A landscape with many peaks, sampled at points; each row gives a point and its height.
From any point a climber takes the steepest step (rise divided by distance) to one of its 2 nearest points. It stops when none of these is higher. Distance is the straight distance between rows; heights are no part of it.
rapuv height 201: [  2   0   1  14   7  21  -5 -16  -8 -23 -12  -2 -10  -6 -15   6   3   9
  -7  19  12   0  -7  -4  29]
Vatez height 108: [  8 -16   7  -6  -4   2 -19   9  18   7 -14 -32   7  12  -9  10  -6 -18
 -19  10  10  21  14  18   7]
pinal height 166: [ -7  -4   0  -4  -4  -4  -3 -10   2   4 -14   7   4  -5  19  -8 -16  12
  10  13  -7   9  -7  -5 -10]
Punur height 205: [-32 -19   3  13   9 -10 -11   0  -7   3   5   1  -1  11  27   8  -2   6
   1  -2  -9  -4  24 -19  10]
zuz height 402: [ 13   0  -1 -21  10  -2   2  -7  -6  -5  12 -13 -15   6  -9  -1  10 -24
 -20  -3   4   0   6 -22   4]
soro height 290: [ 12  19   2   9  -3   5  15   4  13   8   5   3  -6  13 -10   2  -9  -2
 -16  -9  15  -2  -6  11   4]
talop height 564: [ -1  -7   1  -5  11  -1   9 -20  -4  26  -5  11  -3   4   0 -10   2   2
   8 -18 -25 -12   2 -10 -26]
pereg height 575: [ -1  -3 -23  -6   6  -9 -18  -6 -15  -4  -7 -20   0   5  -3  14   5  -8
 -21 -14 -15   0   7  -4 -21]
sadid height 628: [ 12  -4  12   2   6  -9   6  -6 -12  13  30  15 -11   5   6 -19  11  11
  -6   5  19  13   5 -18   8]
nipi height 505: [ -6   6   7  -1   8   4  14 -13  -3 -10   3  16 -11   7 -12   5  10  -8
   7 -11 -13 -25  14 -20  12]
miman height 541: [  8  13  15  -5  18  -8  17 -19 -12   8  14  12 -19   6 -13  -6  18   6
  -3 -12   8   0  -7  -4  -1]
rapu height 234: [ -6  -1 -13  13 -10  -5 -28   6 -11   1   2  11   0 -12  17   8 -10  16
  13   5  -4   3  -4  -1  15]
zinu height 57: [  3 -10   8 -25   0 -14 -26  -5  -4 -28  -2  -1   1   0   4  -1   6  -5
   1  15 -21  19  -4  -2  -6]
Nebo height 265: [ -2   2 -22  10 -11   3 -19  13 -10  -8  -3 -15   8 -11  11  12  -9   5
   1   8  -1  -7  -4   1  10]
lidil height 420: [  1  21 -17   8   3  16  14 -15   1   9 -10  -9  -6   5  -8   1  -1   2
   3  -6   5 -15 -11   7  -7]
pezak height 475: [-11  -9  -5 -13 -12   0   8   8  14  -5 -14 -12  22  12   4  -1 -13 -13
   0  -3 -18  -2   4   2 -19]
Zub height 248: [  3 -12  17  -1   3  -5  -7   8  -6  17  16  24  -5 -21   8  -8  10  20
  14  -3   3  -6   1  -2   6]
tife height 199: [ 22  19 -17  -5  -6 -11  -4  26   5   9   9 -15   3  -1 -17   5   6 -20
 -20 -17   9  -7   4  10  -4]
nar height 480: [  9  -2  -7  14   3  14  12  -5 -17   4   9  -7  -2 -19 -22 -10   9  -3
   9   0  20 -21   9   7  -4]
Lezul height 300: [ 11   2  17   3  -7   5  23 -15   8  -2  11  14  -2  13   7 -31   4   2
  11  14  18   4  -8 -12   8]
lago height 190: [ 20   1  -9 -18  -5  -1  -7  13   7   2  -6 -21  -6 -12 -18  14  -1 -30
 -16  -9   6  -6  14  12  -8]
til height 104: [-14  -2  11  -2  17  -2   4  -9   1  20 -14  -2   1  14   4  15 -12  10
 -25   4   5  11  -2  -9  -4]
vap height 407: [ -7   5  22   5  10 -10  11  -8  -9 -17   0  21   3   3   0  -5  15  13
  16   2 -18  -7  -6 -10  13]
poda height 337: [-16  -7 -14  17   2   4  -2   1 -13  10  -7 -11  18  -4  -4 -11  -4  14
  10   4  -6   1  -2   7 -22]
nus height 459: [-29  -2 -26  11   8   0  -5  -2 -14 -17  -3 -28  13  20  10   4   6  -3
  -5  -2  -7  -7  13 -12  -4]
nutan height 55: [ -5  -6  -1   0   0  11   5   3  -8 -15 -21  -5  10 -21 -16 -14  -3  11
  20  16  -5   7  -8  17 -12]
sopif height 369: [  2  15 -17   6 -14 -19  -4  30  18  13  -7   1  14   0   4   8 -12   6
   9  -6  -4   9  -7  27 -19]
puna height 307: [ 10   0   9  -2  -2  14   3  11  24 -15 -10  -7   0   5 -31  20   4 -28
  -2  -4  -3 -12  -2  17  13]
todu height 455: [ -4  12  21   1   3 -12  23  -5   2 -18  12  23  -2  17  -7  -7  14  -8
   8 -11  -6 -15   5 -15  18]
todo height 308: [-12  -7 -19   5   0  -2   9  -6  -4  -1  -8 -15  23   3   9 -25  -5   2
  16   9  -8  -2  -3 -11 -26]
kirup height 510: [ 22   5   4  -9  -3   0   5  -7   2 -21  16  10 -12 -14   5 -14  16  -1
  11  -2   5  -4  -6  -5  16]
Magap height 336: [  7  -5   0   2  -4   0  -7  21  -6  25  17  -8  -9 -19  -5   3   1  -8
 -12   0  33  -5  12   1   9]
Tav height 432: [  5   1  -7  11   5   7  12  -5 -14  -2  19   8  -6 -16  -9 -21  16  11
  22  -4   9 -12   3  -9   0]
Ret height 96: [-20 -13  14 -10   1   0  -6  -5  -1 -18 -24   8   3   6   4  27  -7   9
  -9  15 -11   5   5  -5  12]
Zus height 172: [ 18  -4  -7  -8 -11  17  -6  -1   3 -25  -3 -11  -1 -23  -9  -5  -1 -21
  10   5   3  -7  -3   4   0]
boza height 532: [ 18  -4   9 -11  -5 -17  -1  -6   0  11  16   9  -9  -5  21 -19   2  -3
  -8  16  17  21   1 -18   8]
Valo height 439: [  8  24  -8 -14   3 -14  -8  -6 -10  -9  22  -7 -14   8   3   0  15 -11
 -12  -9  -3   4  -4 -15   7]
Pez height 698: [  4   3   6   7   5   2   0   0  -3  37   8  18 -13   2  -5  -9   6   2
   7 -26 -23  -9  15  -4 -12]
bogol height 134: [-12  -9 -15  17  16  10  -2 -20 -21  -9   0  -4  -4  -3  14   3   5   5
   4  12   3 -10   6 -28  14]
vas height 395: [ -5  26 -11  15   4   0  -3  -3  -6  -1   7  -6  -5  20   5   9   2  -2
 -21  -7   8   5  -9  -6  12]
pitu height 408: [-23   0  -9  18  -6  -1  -4  13 -16 -19   5 -27  10  10   1  -6   4   0
  -6  11   4   5   3  -3   4]
furi height 416: [ -9   2 -16   2   0  12  -6 -11 -11 -24  -3   0  -2 -18   6   3   0   5
  23   3 -14 -21  -1 -11   5]
Bup height 310: [ -3  -6  10   5   2  -8   7  18   0  25  12  -9  -5   1  -8  11  -5  -1
 -19  -6  22   5  19  -5  11]
lobat height 717: [ -4 -18  22   7   5  12  19  -6  -7  12   9  11 -10 -12 -11 -11   9   6
   9  -4  14 -18  21 -10   2]
kop height 350: [ 21  -8  16  -9 -17  -5   8  19  18   4  24  -5  -1   2  -7 -10   6 -23
  -9   1  21   6  13   0  15]
Vuk height 357: [  1  24  -1   7  -1   1  17 -10  -3  -5   6  11  -2  10  -5 -19  14  14
  14  -7  -2  -4 -19   7  -4]
goda height 198: [  1  -1   0  10  -3   5  -2  -9   0  -6  -8   9  -3 -14  17   2 -14  18
  13  10   2  -4  -7  -7  16]
difiz height 431: [-17 -22  -6   3   5   7 -10   5 -21   7  -3 -16   1 -18  -6   6   4   2
   5  -1   1  -9  20  -3 -12]
luzip height 225: [ 21  11 -20 -16 -10 -28 -21  28   6  10   4  -2   8  -5   2   4   2  -8
  -7 -10  -2  14  -5  14 -14]
Vib height 573: [  2  10  -2   6   3  23  19  -3   0  -4   4  15 -11   0 -17  10   2  -4
   8 -18   6 -26   8  -6  22]
zila height 723: [ -9  -3 -17  -1   7  -5 -20   2 -20 -25  -5  -4   3  -6   2   5   4  15
   1   9 -19   4  -7  -2  -6]
Bimet height 278: [ -4 -11   3   6  24  -2   1 -23 -19   7  -2   9  -7   5  16  -5   6  23
   0  11   2  13  -8 -13   0]
Gili height 543: [-22   0  12  20  -3   9  16  11  -6   3  20   5  -3   0  -1   3   0   1
  11  -5  16 -20  21 -11  19]
gedi height 328: [ 26   3 -10 -11  -7  -8   2  16   9  19  18  -7 -13 -21  -8 -11   4 -16
  -4   3  28   1   7   5  -3]
piti height 382: [  2 -12   4   8   4   8   6  -6 -21  14   6   8  -1 -29  -3 -23  11  19
  19   8   8  -5  -1   9 -12]
Luno height 171: [-15  -5   2   6   0   8  13 -10  16   5 -20  -6  14  26  15  -1 -21 -10
  -9   9  -3   3  -3  -8  -1]
kor height 255: [ 17   5  -1 -17   2 -15   0   6  -2  15   7  14  -7 -13  -3  -9  10   8
   4 -22 -11  -2  -4  19 -14]
neb height 533: [  8  13 -26 -15   6  -9  -7  -7  -2   9 -11 -10  -8   3  -7  14  -6  -9
 -20 -15 -12  -5  -4   2 -25]
kepap height 576: [  7  -1   0  12  -8   4  -9   4   4  43  14  18 -15 -11  18  -9  -2   3
   4 -21  -4  -8  10   2  -4]
ribin height 520: [  3   1  -3   2  -3  19  14   5  -1  -6   3  -6  -7 -13 -20  -1   2  -6
  10  -9   7 -28   7   6   6]
bomo height 616: [  1  -9  17   6  -3   4  20   4   4  13  28  10  -5  -2   1  -5   2  -3
  12 -14  15 -18  22 -14   9]
pago height 286: [ -2   3 -11 -11  -3 -16  -9 -11   0  11   6  12  -5  18  24   2  -5   1
   3 -19 -22  -6   5 -22  -9]
navif height 99: [  4  -5   9  -2  -4  -6 -17  20   3 -10   5 -27   5  15  -8  10  10 -16
 -25   8  19  14  10  12  14]
fumav height 364: [  0  -4 -13   4  -9   5   1  14  -7   0  10 -24   1 -13  -5   2   3 -11
  -9   7  19  -4  18  -7   6]
kig height 116: [  3 -18   6 -22   4   3  -3   5   8  -2 -15 -24   6  -4  -9  -1  -6 -14
 -12   6   3  19  12  13 -10]
Nudi height 377: [ 22   6  -7  -1 -14   9  19  -9  20  10  -4   1  -6  -3  13 -19 -15 -11
   8   7  21   5 -10   4  -1]
Fifi height 114: [ -6   2  10  13 -14   1   7  30  25 -17 -12  -8  18   3  -9   9  -9   2
   5   5   0  10 -10  28  -3]
pid height 180: [ 19  -5 -15 -22  -8   7 -11   7   0  -8 -12 -18  -1 -30 -13   2  -4 -16
   0   5   3  -5   3  16  -8]
doz height 392: [ -8 -18 -13 -11   1   5  -5   7 -21 -17   0 -26  -1 -20  -8   3  10 -10
  -1   6   6 -17  13  -7   1]
ruret height 132: [ -7   7   6  -2   2 -10  -1  -5   2   5   1  -4   4  24  10  -1  -6   2
 -19   3   2  28  -9  -2 -10]
zazo height 23: [-20 -10  10 -11  12 -21  11   6  -7   2   0  -4  16  14  -9  -5  11   0
   2   0 -20   5   8  -6 -25]
Govo height 469: [ -5  -3   9  -3  18   3   8 -18  -5  24 -18  17 -10  -3  -8   3  -4  16
   3 -11 -11  -8   0   4 -17]
miva height 240: [-13  -9  -4 -15   8  -5   4 -16  -8 -13 -11 -22   0  21  12  -2   5 -18
 -17   5  -8   7   5 -29  -3]
nuko height 551: [  4  -2   1   1   1  16  10 -12   6   1  -3 -12  -7   9   3   2 -14  -9
 -11  10  18   6  -3  -7  10]
kages height 179: [ -1  -1 -11  -1  -5   6 -17   6   1   7  -3   6  -7 -19  -5  15  -5   8
  14 -17 -14 -19  10  11 -10]
dok height 356: [ -4  16 -13  15   0  -3   9  -4  -2   2  14   0   4  23  11   9  -4  -4
 -11 -16   4 -11  11 -12   7]
bulo height 406: [  6   1  17 -21  10   1   7 -15  13   9 -18  19  -6 -13  -2   2 -10  11
   5  -3  -1   4  -5   9  -9]
kiv height 81: [ -5  -4  24 -16  17  -9   1  -7   2  11 -12   8  -5  15 -10  16  -3  -2
 -28 -10  -5   9   0  -3  -4]
fanez height 316: [  3  15 -10  29  -6  -6 -10   5 -12  19  19  11  -8   1   6 -11   9  14
   5  -9  12  -2  -3   8   5]
Fimib height 496: [ -7 -21  -4   4   5  16 -14  -4 -17   0  -4  -4 -14 -21  -1  13  -1   2
   6   1   1 -23  22 -16  11]
donub height 477: [-17   7   7  23  -3  15  20   3   6  -5   8   2  10  18   8   3  -9   6
   4   6  17  -9   8 -13  24]
sed height 293: [  1   2   1  -7   4  -8   2  10   6  26  -7  -2  14  -2  -3  -3  -5   2
  -8  -8   5  10  -2  14 -34]
zateg height 162: [ 14   6 -18 -16  -1  -6 -23   2 -10  -6  -8  -1 -13 -18  -6  15   1   1
   3 -13 -24 -15  -3  14  -8]
lusuf height 91: [  2  -9  15  -4  -8  -2 -16  22  -3 -21   1 -17  -6   2  -7  21  10 -13
 -15   3   6  -5  11   2  27]
zoli height 222: [-14  -6   0  18  14  -5   1 -11 -22   2   0   4   7   2   7 -23  13  29
  11  15  -7  18  -5  -3 -11]
dila height 446: [ 10  -5   2 -12   9  -2  -7 -18  -5  -1   6   8 -22   0  23   0  -1   4
 -10   9   7  12  -1 -23  11]
pakeb height 303: [-15 -18   6   5   2   0  -7  12 -12  16   0  -2  13 -11 -14   3  -1  18
   8  -3 -12   8   8  20 -21]
Gir height 189: [-20  -4  14  15   7 -10  12   1 -10   0  -5   9  20  15   4 -15   9  26
   9  11  -3  15  -9   5  -8]
Mal height 534: [  2  -2   4  20   3  -8  22   4  -4  13  32   1   6   8  -1 -29  13   6
  -3   5  26  14   8  -7   1]
Kote height 126: [  8 -18  12 -24   2   0   0  -4   2 -10  -7  -7   1 -17   0  -9  -1 -10
   2  13  -3   6   5  -5  -3]
nanal height 231: [ -3  -7   4 -11 -10  11  -4  14  16 -26 -15  -3  -3  -3  -5  24  -6 -14
   2   1 -14 -25   9  -3  23]
sedim height 160: [-17   8  15  11   0  -2  12  -7  -5   0  -3   5  14  29   5  -5  -7  15
  -5  12  -5  19  -9  -5   3]
disi height 498: [ 15  -7   7   7  -1  12   1 -16  17   7 -13  -2   3   8   2  -7 -14  -7
  -5  21  25  18 -11   8  10]
Ses height 481: [ -3   0   7  11  12  -2  19   2 -17   8  14  -6   1   9 -18 -21  15  13
 -11   7  21  19   0   1  -8]
ker height 339: [ 14   6   5   2 -14  -7  23  -5  21   9  17  12   6  12  15 -26  -5  -4
   8  -3  14  10  -9  -3  -1]
ruzak height 413: [ 15  12  -5   7  -4  11  19  -9  13  11 -11   7   2 -10  -3 -22  -5  11
  15   6  19   4 -12  15 -11]
vure height 433: [  9  30   2  10   9  -4   2 -12  -2  -2   9   0 -14  21  -6  -4   5  -5
 -29  -2  18  21 -14  11   3]
lub height 361: [-11  -4 -24   5  -6  15  13  -9  -9 -12  -8 -14  14  -9   3 -10  -2  -8
  18  10 -11 -21   4 -15  -9]
ropir height 204: [ -3  -5  -2  11 -12   3 -19   7  -9   5   4  17  -7 -28   7  12  -3  14
  20  -5 -11 -15  -1  10  12]
gare height 516: [  9 -13   5 -24  -6  -6   1   0  31  -7  -7  -6  10   4   7   0 -11 -22
  -4  -4 -17   0   4   0  -9]
Rova height 159: [-34 -10   5  16   5   6   4  -1  -7  -2  -7   0   4   4  14  19  -7   2
   8 -10 -15 -23  21 -17  14]
Kagit height 66: [ -7 -18  -3  -5  -1   5 -14   0  -9 -12 -22  -2   1 -28  -3   7 -12  19
  11  19  -7   4  -2   7  -5]
Kosev height 289: [ -2  -4 -24   6 -19  11  -6  14   4  -8  -8 -23   9 -15   5  -3 -14 -11
  12  13   7  -6  -2   5  -2]
veb height 373: [ 11  -7   6 -16   0  -7  10  11  -3   4  24  -6  -6   1 -12  -4  12 -24
 -13  -8  14  -8  13  -9   1]
dom height 490: [-27   7   6   2   2 -13  -5  -2 -10 -23  -9   1   6  27   4  14   2   3
  -6   4 -21  11 -15   4  -7]
zuna height 371: [  3  -3   6   8   0   6  16 -11  -1  13  -4  12   4 -16   9 -24   5  24
  18   7   4   4 -14  13 -16]
sof height 552: [-12  15 -10   6  -1 -10 -16 -12  -5 -21  -8 -12   3  22  13   6  -1  -2
  -8  11 -11  14 -21   0  -5]
bav height 489: [ 21  18   0 -17   1   2  -6  -2   7  -3  -6   3  -9  -4  -8   4   7 -10
  -9  -6   2   3 -10  11  -8]
kivut height 323: [ 21   4  12   7  -7   8  -4   9  34  -8   4   2  -2   8 -19  14  -2 -16
  -4  -2  13   0  -4  24  14]
butef height 318: [ -1   7  -6  -1  -7  -4   2   9  20  24 -20 -10  13   2   3  -1 -26  -6
  -9  -3   1  14  -4  12 -22]
pifi height 593: [ -6 -20   9   2   8  18   9  -7  -6  18  -1   1  -9 -21  -7   8  -9  -5
   3  -4  13 -20  15 -15   8]
tanil height 46: [  5   2   1 -23  -1 -15  -4  -4  -8 -22   3   4   5   4   1 -11  17  -9
   1   4 -19  14 -12   1 -22]
tasuk height 123: [-24  -5  15   4   3   4   1  -1   5  -3 -20  12   4   5   5  30 -13   5
   1  -1 -14 -18   5 -10  18]
Roriz height 188: [  7 -15  -3 -23 -11 -21 -28  10  -3 -11  11   9  -6 -10  18  15   2   2
  -7  -3  -9   1   3  -9   6]
lam height 309: [  1  -5  -8   4 -20   9 -11  20  18  -8  -4 -29  19   8   6   3  -4 -23
  -2   9   6  -5   3  11   6]
moten height 380: [ -1  13 -20  11  -4  11   2   0  -1   5 -13 -10   7   2  -6   1 -16   6
   1   6   1  -2  -9  12 -12]
Vutir height 281: [ -2 -10   8   0   2  -5 -10  22 -14   8  11   7  -1 -17 -14  -2  10  13
  10  -7  -2  -6   9  13  -5]
riba height 252: [ -5 -10  17 -12 -11   4   1   1  17 -27 -11  11   8   1   4   9  -1 -11
  11   7 -16 -11   1  -8  15]
nek height 410: [  6 -12   0   6 -14  -2  -1  -1   0  39  11   3  -4  -7  26  -7 -17   4
   4  -1  23   4   3  -5  -1]
Nitas height 79: [ -4 -10   5 -10   8  -2 -12  -8   0  -7 -27   5   0 -13   0  19 -12  11
  -9  16  -8  16  -4   8   6]
vunug height 69: [  3 -16  -7 -14 -13   1 -24  -6   4 -25  -8  -9   5  -3  12  15  -4  -3
  -1  15 -15  11  -6  -1  10]
gidu height 338: [ 21 -11  18  -4   3  11   6   5  29   7  -6  -7  -1   2 -19   7  -5 -16
  -8  10  16  14   7  20   4]
somu height 374: [-28   3  -7  26  -8   4  -1  16 -14 -15   5 -10  18  -4  -1  -4   2  13
  12  10   2   0   0   3  11]
nen height 399: [ -2  -4 -15  -5 -13 -10  -5  14  11  17  -9   5  14  -9   6  -1 -17  10
  18 -17 -14   3  -6  20 -31]
pevev height 329: [  2   7  -8   6 -23   7  -4  28  13 -20  11  -6  10  -1  -4   3  -1 -18
   8   3   1 -10  -3   6  14]
dul height 482: [  1  11 -25  -1   6   4   5 -13   3  23  -8   0  -5   5  -1   3  -6  -6
  -8 -21  -9 -14  -4   2 -21]
sasub height 264: [-18 -13   8  11  11  -4 -11  -5 -14  23   4  13  -5   1   9   3  -1  14
   1  -6 -14   2  12 -13   0]
meke height 292: [ 12   2   0 -18  -4   9 -10   2  25 -16 -18  -8   1  -6 -16  15  -6 -18
   2  -4 -15  -7  -5  18  -1]
lakan height 306: [ 28  26   2   4  -6  -1   7  15  24   0   8   8 -11   9 -18   9   6 -13
 -14 -21  15   1  -8  22   3]
dezor height 464: [  9   2   1  -6  -2   7  -6  -6  -5 -27   2  10 -10 -14  -1   0   6   5
  17   1  -9 -18 -10 -11  21]
zoziz height 434: [ -6   2  -5 -14  -9 -16   4  16  18   3  -4   8  21   3   4  -9  -8   1
   9 -12 -18   2  -7   5 -25]
Fubi height 354: [ 20 -20  20 -13  -1  10   8  -7  33   1 -13   1   3 -12 -12  -5  -1 -11
   9  14  10   5   5  16   3]
zevuf height 485: [  4  17   9 -12  13 -14   5  -6  -1   2  31  15 -15  19  -2  -1  20   1
 -16 -16  -4   2  -7 -13   2]
zos height 272: [  8   9   7  -8  12 -11   2   3  -4  23  -3  10   1  -5 -16  -5   5  17
  -4 -13   1  13  -1  24 -18]
sofi height 460: [ 15  28  -4  -5  14   2 -11 -10  -8   4  -6  -6 -15   4 -14  11   6  -9
 -22  -3  10  15 -12  15  -2]
zuf height 605: [  2   4  23   1  11  12  15  -6  -8  -5   4  15 -10   1 -19 -10  11  11
   7  -2  10  -4  -4   0  14]
zabi height 394: [-13   9   0  29  13   6  16   5 -16  15  16  -4   5  19 -17 -11  12  12
   3 -10   0  -7   3   5  -7]
dezo height 555: [ 16   3  18  -3  -5   4   9   5  12  -6   5  12  -7  -8 -11  -4   5   8
   7   1  10   1  -8   9  14]
buz height 343: [ -1   4 -16   5 -13  -8 -14  16  16   4 -17 -17  24   6   5   6 -17  -5
  -6  10  -8  16  -4  21 -16]
tos height 175: [ -9  -6   7   7  19  14   1 -19 -16 -14  -8   3 -13  -8  -6   3   8   7
  -6  10   0  -9  -3 -16  17]
Tena height 288: [-10  -7  -6  -1  21  -8  -3 -21 -10  -2   7  -8 -15  15  14   5  11  -5
 -14   0  -9   1   8 -35   4]
bub height 257: [ 15  16   8   8  -6  15  15 -24  10   0   2  15 -18   9   6 -11   1   7
  -3   8  20   4 -14  -7  21]
Ruv height 556: [ 19   3  14 -26  -5  -8   5   1  30  -3   5   9  -3   9   5  -1  -3 -24
   3  -9  -4  -1  -3  -2  -1]
kiman height 352: [-10  21 -16  36   6  -2  -5   7 -24   7  24   1  -3  14  -6  -6  14   8
   0 -12  -1   6   5   3   5]
bagu height 143: [-20  12  -2  19  -9  10   6   2  15   0 -19  -6  18  26   6   9 -20   0
  -3   6  -7   3 -13   8   2]
Dono height 635: [-14 -16  -8  -4   4  -8 -12  -2 -18 -23   2  -9   8  -8   8  -3  11   5
  10  10 -17   1   8 -21  -1]
Fizul height 287: [  4   9   9  12   3  -7  12   8   2  10  18  -4  -7  20 -15  -1   4  -4
 -26  -3  23   6   9  -5  16]
Kiz height 355: [ -8  15   6  13  11   6  16 -24  -4  -2  -3  21  -3   9  -2 -11  14  12
  25  -8 -20 -15  -8  -2   1]
Zaf height 636: [ -7   9 -18  15  -1  -2 -15  -4 -12 -16  -5  -2  10   7   0  -5   6  17
   2   5 -12  12 -21  11 -11]
fedat height 426: [-18   3   9  22  -2  17  22  -2   0  -6  -5   4  11   9  -4  -7  -8  13
   9  14  11  -4  -3   0   6]
Zogo height 34: [ -5 -11   6 -20  11 -14   1   2  -8 -12   6  -5   1   4 -14  -1  15 -11
  -2   0 -15  -2   4 -11 -13]
vuz height 453: [  4   9   1  11  -2  12  11 -16   2   4  -8  -1  10   1   1 -17 -10   7
  -2  21  16  18 -13  13  -4]
gif height 215: [  6  -8   6 -12   2 -17 -15  11  -2   7  17  19  -5 -14  20   0   5  12
   1  -3  -1   7   2 -10   4]
gipav height 142: [ -2   1 -12  10  -1   4  -1  -4 -11  -8  18  -3  -8  -8  22  -2   3   0
   1   8  17  -9   7 -20  15]
dazon height 348: [-11   2  -1  14 -13   9   0  21  -6 -23   8  -4  16  -8   3   0  -2  -3
  14   0  -1 -12   5   4  20]
tok height 375: [ 18 -18  20 -23   9   4  -1  -2  22   1 -16  12  -6 -15  -6   8  -8   1
  -2   7  -3  16   3  18  -2]
vaze height 211: [  6  12 -25  -1 -13 -14 -20  26  -6   2   9 -13   8   1  -4  12   1 -19
 -12  -6   3   2   0   4  -4]
paru height 437: [-25   8   7  10   0 -12   3  14   1  -1  -7   5  16  21  -7  10   2  14
   0  -6 -22   7  -8  13 -12]
veke height 238: [ 20   6  -6 -17  -3 -28 -18  10  -3   0   7   9  -4  -5   5   6   5   4
  -1  -9 -14   9  -6  12 -14]
refep height 518: [ 33   7  11 -25  -2 -10 -10   2  20 -11   1  12  -7  -5  -1  -2   3 -11
   0  -9   0  14 -10  16   4]
Par height 441: [-13   0  10  17   8   5  23   4  -7   4  -2   0   8  10 -21  -9   3   9
  -4   5  13   4  -5  10  -6]
bimig height 82: [ -2  -7   6 -12 -10   0 -13  16  -1 -23   2  -3   1  -3  -2  13   1  -2
  -6   8  -6   7  -3   6  20]
peda height 206: [ -7  -1  -8 -16   2   6   4 -26  10   4 -14 -14   4  25   9  -2  -8 -26
 -10   6  -5   4  -2 -14  -7]
fego height 223: [ 15  14   5  10   1  16  -5 -21  -4  -9 -10   4 -14   2  -1   5  -2   6
  -7  14  14  11 -20  10  23]
bupot height 484: [  2  -6 -13  13 -11   4 -13  -2  -7  32   7   3  -5 -23  22 -13  -1   3
  19  -4   9  -2   8  -1  -7]
sude height 275: [  9  -5  11 -20   1   6  -6 -12  12 -23 -26   9   0  -2  -9  10   0 -12
   8   8 -16  -3  -6   7   8]
Tak height 519: [-11   6 -24   7   5   6  -6  -6 -18  -7  -2 -27   1   8  -7   9   4 -11
 -17  -4  -2  -8   0 -10   0]
Feped height 247: [ 12   4  -9 -25  -5 -15  -2 -10   8   2   6  12  -8  -1  19  11  -5  -4
   7 -18 -25 -10  -3  -5 -15]
zagip height 335: [-11  -8  14  11   7  -3  -2  -3  -1  32   9  13  -1   3  25   0 -16  14
  -1   1  10   4   3 -10   1]
funa height 360: [ -4  -6   2  -1  15  -6 -15 -24  -9   3   2   6 -12   9  26   7   2  11
  -7   4 -15   8  -5 -27   1]
rosog height 340: [-15   8  -6   5  -2  -8   0   1   8   9   0  11   8  13  16  11 -10   6
  -1 -13 -11  -3   1  -7  -1]
fuve height 393: [ -5  21   6   5  -3  -4  10   4   4  -3   1  16  11  16  -4   2   8  10
   7 -14 -13  -1 -19  10   1]
Dat height 220: [ 21  -3  -5 -33  -1  -5 -10  -4  21  -5 -12  14 -14 -15  16   9  -8  -6
   2 -10 -17   1  -7   3  -8]
zade height 169: [ 11   2  -3   7 -10   3  -4   0  -4   4   9   8 -12 -20  16  -5  -5   3
   1   8  20   0  -3  -9  20]
gotu height 124: [-15   6  -1  10  -2   6   6   7  25 -11 -26  -1  15   3  -8  12 -14  -1
   7   1 -13   3  -6  18  -2]
rivi height 141: [ -2 -11   0  -6  -2  -4   2   9   2  -2   5  -1  10  -8   1 -14   0   5
   5   8   3   8   3   0 -10]

Where does a climber stop that starts at each point below?
Feped -> Ruv
kages -> pereg
gotu -> sadid
til -> sadid
pid -> Ruv
Kagit -> Pez
zateg -> Ruv
riba -> Pez
soro -> Pez
Roriz -> Ruv
kiv -> sadid
